Each row is a point on a landscape with many valleys, with its height.
A ball rolls from a point to whichever of its 2 nearest points has the largest drop for the distance, and stops where none of them is lower. Distance is the straight distance between rows; heights are no part of it.
k_482: [148 131 119  56 115  92 179 119 100 121 113  65 120 114 135 134  75 157
 176 101 164 164  83 122 129 119 163  86]  h=399
k_816: [160 121 135 106 143 148 126  95  93  86 156 100 140 146 137 159 177 125
  82 129 119  42  90 161  64 149  58 155]  h=410
k_259: [ 96 138 144 109 118 161 120 137 130 149 131 159  90  92  94 142  97 126
 142 126 114 148 119 144 146 125 159 123]  h=456
k_289: [131 175  95  73 123  81 161 110 163 150 159 155  76 105 114 141 161 165
 144 146 208 172 102 127 172 117 133  90]  h=486
k_705: [117 193 115  65 119 156 188 131 161 190 145 182  90  71 133 131 101 174
 176 133 193 168 123 132 153 134 141 110]  h=305
k_462: [104  71 145 172 118 161  70 128 121 133 106 118 173 108 107 131  87  80
 137 129  50 103 131 146 107 137 162 151]  h=462
k_598: [ 92 105 156 154 132 225  69 117 134 143 136 140 145 120  90 135 103  90
 116 146 103  95 125 196  87 115 125 152]  h=551
k_512: [149  54 102 131  96  98 125 127 132 147 132 117 155 110 124 120 114 126
 147 106  82 129 157 109 153 123 138 118]  h=562
k_97: [145 172 136 112 128  89 190 131 118 109 110 111 134 129 162 122 142 151
 143 122 145 134 116  86 105 139 114 141]  h=768
k_492: [107 118 108 136 118 118 119 153 156 175 143 218 101  81 116 129 150 139
 124 113 108 149 170  67 180 131 133 138]  h=533
k_637: [150  57 128 140 118 150  81 110 116 115 133  62 157 153 100 131  95 100
 126 131  96 110 123 201 111 119 140 118]  h=652
k_126: [142 134  95 135 124  45 129 133 150 103 134 143 122 156 152 118 182 145
 121 125 137 152 133  75 170 135 124  90]  h=629
k_66: [154  89 118 105 127 144 110 100 116 117 177 124 123 124 122 157 170 127
  96 126 111  58 112 160  98 144  70 144]  h=441
k_697: [112 146 153 154 129 126  99 168 116 116 126 187 108 119 134 130 170 108
  90 133  75 113 132  88 137 141 120 169]  h=263
k_618: [116  80 115 135 118 111  44 144 137 122 170 161  94 141  84 140 168 104
  92 136  94 122 113 144 170 115 139 128]  h=628
k_441: [159  64 107 160 115 110  86 140 127 108 144 133 169 153 156 138 165 104
  89 118  60  58 150  93 117 150  86 155]  h=469
k_654: [102 125 128 166 154 187  96 116 176 139 127 125 133 165 121  94 103 121
 136 158 158 134 181 201 113 111 146 100]  h=598
k_714: [171 125  84 134 108  26 128 116 164  92 135  98 159 174 171 128 196 156
 122 127 159 139 135  77 162 133 109  71]  h=595
k_222: [142 217 111  80 126 132 211 129 169 178 124 145 109 100 153 120 116 165
 171 143 225 173 126 127 137 132 142 109]  h=216
k_999: [136  97 153 128 124 201 132 117  75 111 103  76 167 131 124 136  93  93
 122 129  82  60  90 185  61 136 117 175]  h=406
k_375: [131 114 122 105 140  58 133 117  73  64 131  41 138 154 145 156 148 137
 127 109 135 146  80  94 129 110 121  97]  h=482
k_526: [128 108 104 118 131  99  69 128 156 122 192 171  83 143  99 139 192 132
  93 133 134 124 120 141 168 120 111 110]  h=589
k_614: [137 103 114 162 109  58 126 139 121 106 100 111 146 168 146  99 120 113
 134 112  95 161 143  89 179 125 167  87]  h=607
k_547: [110 201 159  81 160 144 155 133  91 117 132 119  88 120 123 154 113 144
 125 134 188 158  72 134 116 118 131 129]  h=733
k_165: [136 109 144 137 130 220 158 121 104 139 112 108 179 121 138 122  92 111
 135 125  99  68 129 165  58 136  94 179]  h=437
k_884: [113 148 129 153 141 161 129 149 160 174 145 239 122  87 130 128 170 144
  99 123 132 106 181  70 131 139  75 181]  h=765
k_805: [135 138 157 168 138 176 159 138 108 121 113 139 167 140 161 115 142 106
 106 130  94  70 144 127  76 145  75 201]  h=803
k_615: [153  97 124 135 124 160 164 116  94 123 121 118 174 114 163 132 139 124
 114 117  81  40 139 115  67 153  73 186]  h=830
k_291: [116 101 113 157 108  70  90 158 127 121 114 154 116 143 120 114 134 101
 122 122  73 163 141  88 195 129 182 102]  h=649
k_204: [156  67 121 155  96  59 109 140 111  89 113  93 165 167 155 108 136 111
 122 112  64 117 137  84 152 128 140 118]  h=565
k_985: [183 114  91  87  98  38 172  98 126 105 128  45 157 132 159 133 149 176
 160 116 169 146 108  94 130 116 122  69]  h=494
k_997: [109 131 168 142 124 141 104 146  82 100 104 124 118 119 116 142 124  93
 105 127  72 110  95 123 112 134 139 170]  h=724
k_113: [ 97  86 137 167 130 194  57 129 137 154 149 178 144 109  82 139 137  89
  98 138  87  91 130 155 121 119 114 170]  h=516
k_699: [131 149 119  55 109 141 185 127 135 164 144 143 100  71 132 139  93 169
 179 119 161 145 108 127 136 134 136 119]  h=379
k_302: [102 132 117 117 126 147 117 122 160 157 141 153  90 117  95 126 103 134
 149 130 146 164 144 171 164 117 165  85]  h=513
k_910: [125  79 129 131 130 173  74 115 127 139 182 150 120 127  93 147 164 108
  91 138 115  78 119 178 121 119  87 157]  h=476
k_463: [121 141 100  67 109  50 132 119 134 114 148 152  68  87 116 154 166 165
 140 115 136 166 102  77 179 132 142  74]  h=710
k_772: [138  69 121 145 105  87  93 122 115 107  97  60 150 152 120 112  79 107
 146 115  90 147 140 151 152 117 188  75]  h=623
k_807: [121 183 133 145 149 129 139 147 160 146 162 209 108 119 144 123 189 143
 102 141 154 122 154 109 130 138  85 154]  h=825
k_609: [107 112 111 155 126  90  70 145 137 118 136 161  92 161  96 119 147  99
 104 132 110 167 124 129 197 121 167  99]  h=670
k_730: [134 185 154  97 162 163 161 123 104 112 132  84 126 150 135 139 107 133
 126 130 201 124  78 168  80 121 110 144]  h=709
k_765: [137 136 125  72 131  80 161 113  91  94 130  68 114 121 134 152 126 153
 147 110 157 147  75 107 121 116 130 104]  h=440
k_592: [125 148  93 131 140 152 160 118 191 182 127 148 138 121 135  99  95 153
 172 134 186 164 184 156 142 124 143  84]  h=445
k_70: [134 133 103  93 129  96 119 108 165 140 185 160  87 119 109 141 176 152
 121 137 171 139 117 146 156 119 109 107]  h=541
k_489: [145  59 121 143  96  80  91 140 101  96 118 105 156 130 147 134 148  98
 113 111  35  81 120  84 128 144 124 144]  h=521
k_860: [164 121 133  95 135 153 163 102  97 110 143  85 146 137 141 138 138 137
 121 129 140  66  90 162  67 136  75 161]  h=380
k_417: [124 180 103 134 143 113 137 130 188 163 177 208  97 122 128 121 199 149
 108 151 196 143 151 129 158 125  96 128]  h=859
k_659: [133 116  98 101 122  50 101 122 131  93 153 121  97 140 118 142 180 150
 116 119 138 153 103  96 170 124 130  80]  h=671
k_68: [112  76 135 156 123 135  58 118 130 111 109  77 140 156 102 121  87  95
 128 136  99 132 136 188 131 119 180  98]  h=640
k_931: [ 96 116 132 137 118 216 115 121 162 193 123 214 134  65  84 135  93 137
 135 121 122 123 161 100 121 122 119 162]  h=614
k_310: [143  89 137 128 119 117 111 119 104 101 134  85 129 152 114 129 125 113
 115 120 103 113 106 155 122 120 125 136]  h=669
k_121: [134 160  90 119 121 104 185 127 172 178 127 158 122 109 139 106 116 154
 172 125 171 177 165 116 165 132 146  90]  h=496
k_276: [108  87 126 151 105 150 107 136 135 154 117 144 147  97 110 129  95 109
 143 115  75 129 153 118 137 129 156 141]  h=508
k_545: [102  90 122 146 121 211 102 112 170 179 102 167 153  72 100 121  60 129
 153 123 111 124 175 109  97 119 149 136]  h=558
k_978: [134 120 135 157 129 204 168 130 136 151 102 121 188 121 154 110  82 127
 151 118 110  97 171 135  72 136 102 169]  h=478
k_105: [101 168 169 159 141 111  86 171  89 102  99 163  97 134 119 132 150  99
  88 138  76 149 113  81 155 136 157 151]  h=130
k_81: [127 161 109  89 132 180 167 120 179 182 149 145 119 100 129 119  90 163
 170 133 207 153 141 176 125 128 136 101]  h=388
k_824: [138 167 138 135 131  67 153 144 106  72  98 114 141 141 177 135 172 146
 116 116 109 126 122  43 116 152 102 135]  h=802
k_606: [ 99 132 167 148 143 162 113 136 101 103  62  58 133 151 145 108  60 108
 147 138 117 122 136 151  84 130 181 119]  h=697
k_660: [163 151 106 113 132 109 164 108 170 145 162 119 139 142 141 121 163 154
 130 145 194 124 132 152 117 123  90 134]  h=206
k_128: [148 204 108 122 136 110 191 121 174 155 133 138 124 142 149 114 150 152
 137 153 223 157 133 139 133 122 115 124]  h=104
k_680: [ 90 198 192 170 173 145  87 166  73  96 102 146 105 155 121 137 140  91
  69 143 106 149 109 110 131 123 142 160]  h=233
k_274: [ 91 196 179 129 161 154 113 147  92 118 121 157  80 130 103 142 130 116
  95 137 138 154 101 134 132 120 139 141]  h=320
k_245: [187 118  98 100 119 122 183 105 160 160 152  90 172 129 153 114 126 160
 159 134 186 123 146 160 104 124  95 126]  h=277
k_402: [173 115 105  66  92  67 200 115 118 127 117  70 146 101 155 123 106 171
 186 104 145 144 108  98 122 126 137  91]  h=443
k_683: [109 185 135  64 130  90 150 130 112 120 136 165  56  80 113 157 150 164
 136 133 152 174  87  83 163 127 141 101]  h=743
k_396: [188  51 103 145 132 154 131 101 141 150 163  98 193 153 136 120 132 133
 129 133 140  95 170 167 102 126  74 145]  h=383
k_786: [168  59 111 167 126 140 119 120 133 131 142 117 191 154 157 118 147 115
 106 125  91  67 170 121 107 140  74 170]  h=426
k_29: [134 144 156 152 134 143 160 135 108 106  82  73 159 161 159 105  77 119
 142 116 119 122 141 140  87 137 140 137]  h=714
k_778: [109 142 124 117 114  95 133 147 129 138 129 177  88  98 121 127 145 136
 132 124  99 159 137  88 170 133 151 124]  h=608
k_579: [119 164 115 143 139  78 131 145 136 118 124 169  97 150 129 113 164 127
 119 134 137 176 136  89 181 131 143 106]  h=585
k_635: [105 130 105 161 150 142 101 115 179 147 127 135 108 162 114  97 110 122
 141 151 166 166 176 188 161 115 158  64]  h=564
k_536: [139 159 148 113 124 142 188 139 112 129 104 113 137 121 149 119  98 140
 153 118 130 126 125 123  97 141 128 149]  h=740
k_961: [159 126  97 116 126  36 142 105 122  80 131  48 158 165 160 141 173 154
 129 123 175 148 106  92 138 114 112  82]  h=540
k_719: [109 148 150 131 134 136 114 138 121 120 143 155  96 133 106 131 141 120
 109 131 129 137 114 146 139 122 130 141]  h=387
k_412: [107 217 145  77 166 104 158 134  95 110 134 128  81 105 136 169 156 159
 123 145 195 177  72  94 138 114 125 114]  h=757
k_611: [128  78 152 162 116 164 102 125  81 108  98  89 178 129 126 133 104  77
 119 129  48  72 102 152  85 143 130 181]  h=430
k_676: [107 116 147 152 137 187  85 120 137 125 136 112 125 154  97 123 107 107
 115 140 129 117 131 207 106 115 134 128]  h=574
k_13: [111 109 122 123 117 178 126 128 160 191 134 236 114  53  96 140 132 156
 121 113 130 107 167  71 137 134  90 171]  h=686
k_265: [ 94 145 173 150 153 157  83 137  84  94 114 100 109 152  99 146 109  90
  95 130 120 127  91 165 115 117 148 145]  h=700
k_715: [121 167 181 152 144 141 138 154  78  91  94 128 127 140 147 129 139 106
  94 130  87 106 108 102  95 138 112 187]  h=749
k_792: [124 171 113 150 137  92 159 133 149 141 107 146 110 145 135 100 120 129
 151 130 157 185 152 114 176 135 156  84]  h=542
k_219: [ 82 144 168 166 165 163  81 134 108 100  89  78 110 173 125 116  84  94
 116 148 139 134 134 172 109 117 175 114]  h=680
k_404: [134 180 182 165 146 165 177 146  92 103  82 110 162 159 169 111 113 112
 119 126 109  97 133 118  67 149  99 192]  h=777
k_752: [103 122 126 175 122 130  99 170 142 159 121 213 132 105 129 124 149 110
 113 126  73 131 171  60 163 139 140 164]  h=415
k_354: [133 158 108  44 113 108 172 114 142 152 146 131  80  91 115 140  98 170
 173 125 197 176  85 140 164 122 158  80]  h=435
k_972: [138  75 115 111  92  79 118 123 110 120 118  90 125 120 111 128  98 124
 149 104  87 151 118 125 160 117 173  93]  h=600
k_710: [114  94 129 182 129 201 116 121 158 156  94 132 188 111 135 106  67 113
 148 128  95 110 192 121  82 126 136 153]  h=518
k_207: [136 138 146 121 152 138 135 117 108 103 130  75 132 167 120 127 106 123
 121 125 164 125  96 174 101 117 119 132]  h=690
k_438: [168  95 116 107 124 145 167 108 125 143 150  96 158 125 141 125 124 142
 146 123 135  92 132 156  91 132  85 150]  h=335
k_442: [ 85 113 142 179 142 134  72 129 135 112  84  99 118 160 120 104  91  92
 126 150 112 144 156 162 140 123 193  92]  h=658

Where does a ball stop that starts at each point below?
k_417: k_128
k_805: k_68
k_676: k_128
k_412: k_68
k_489: k_128
k_97: k_68
k_792: k_128
k_884: k_999

Call two points neighbours if one is among the 2 nearest of the other. Go from one point of each pair to the other, from neighbour to neighbour, staying as low as possible. Name the highest point that can't be avoided.
k_999 / k_105: k_412
k_482 / k_128: k_126
k_105 / k_128: k_654
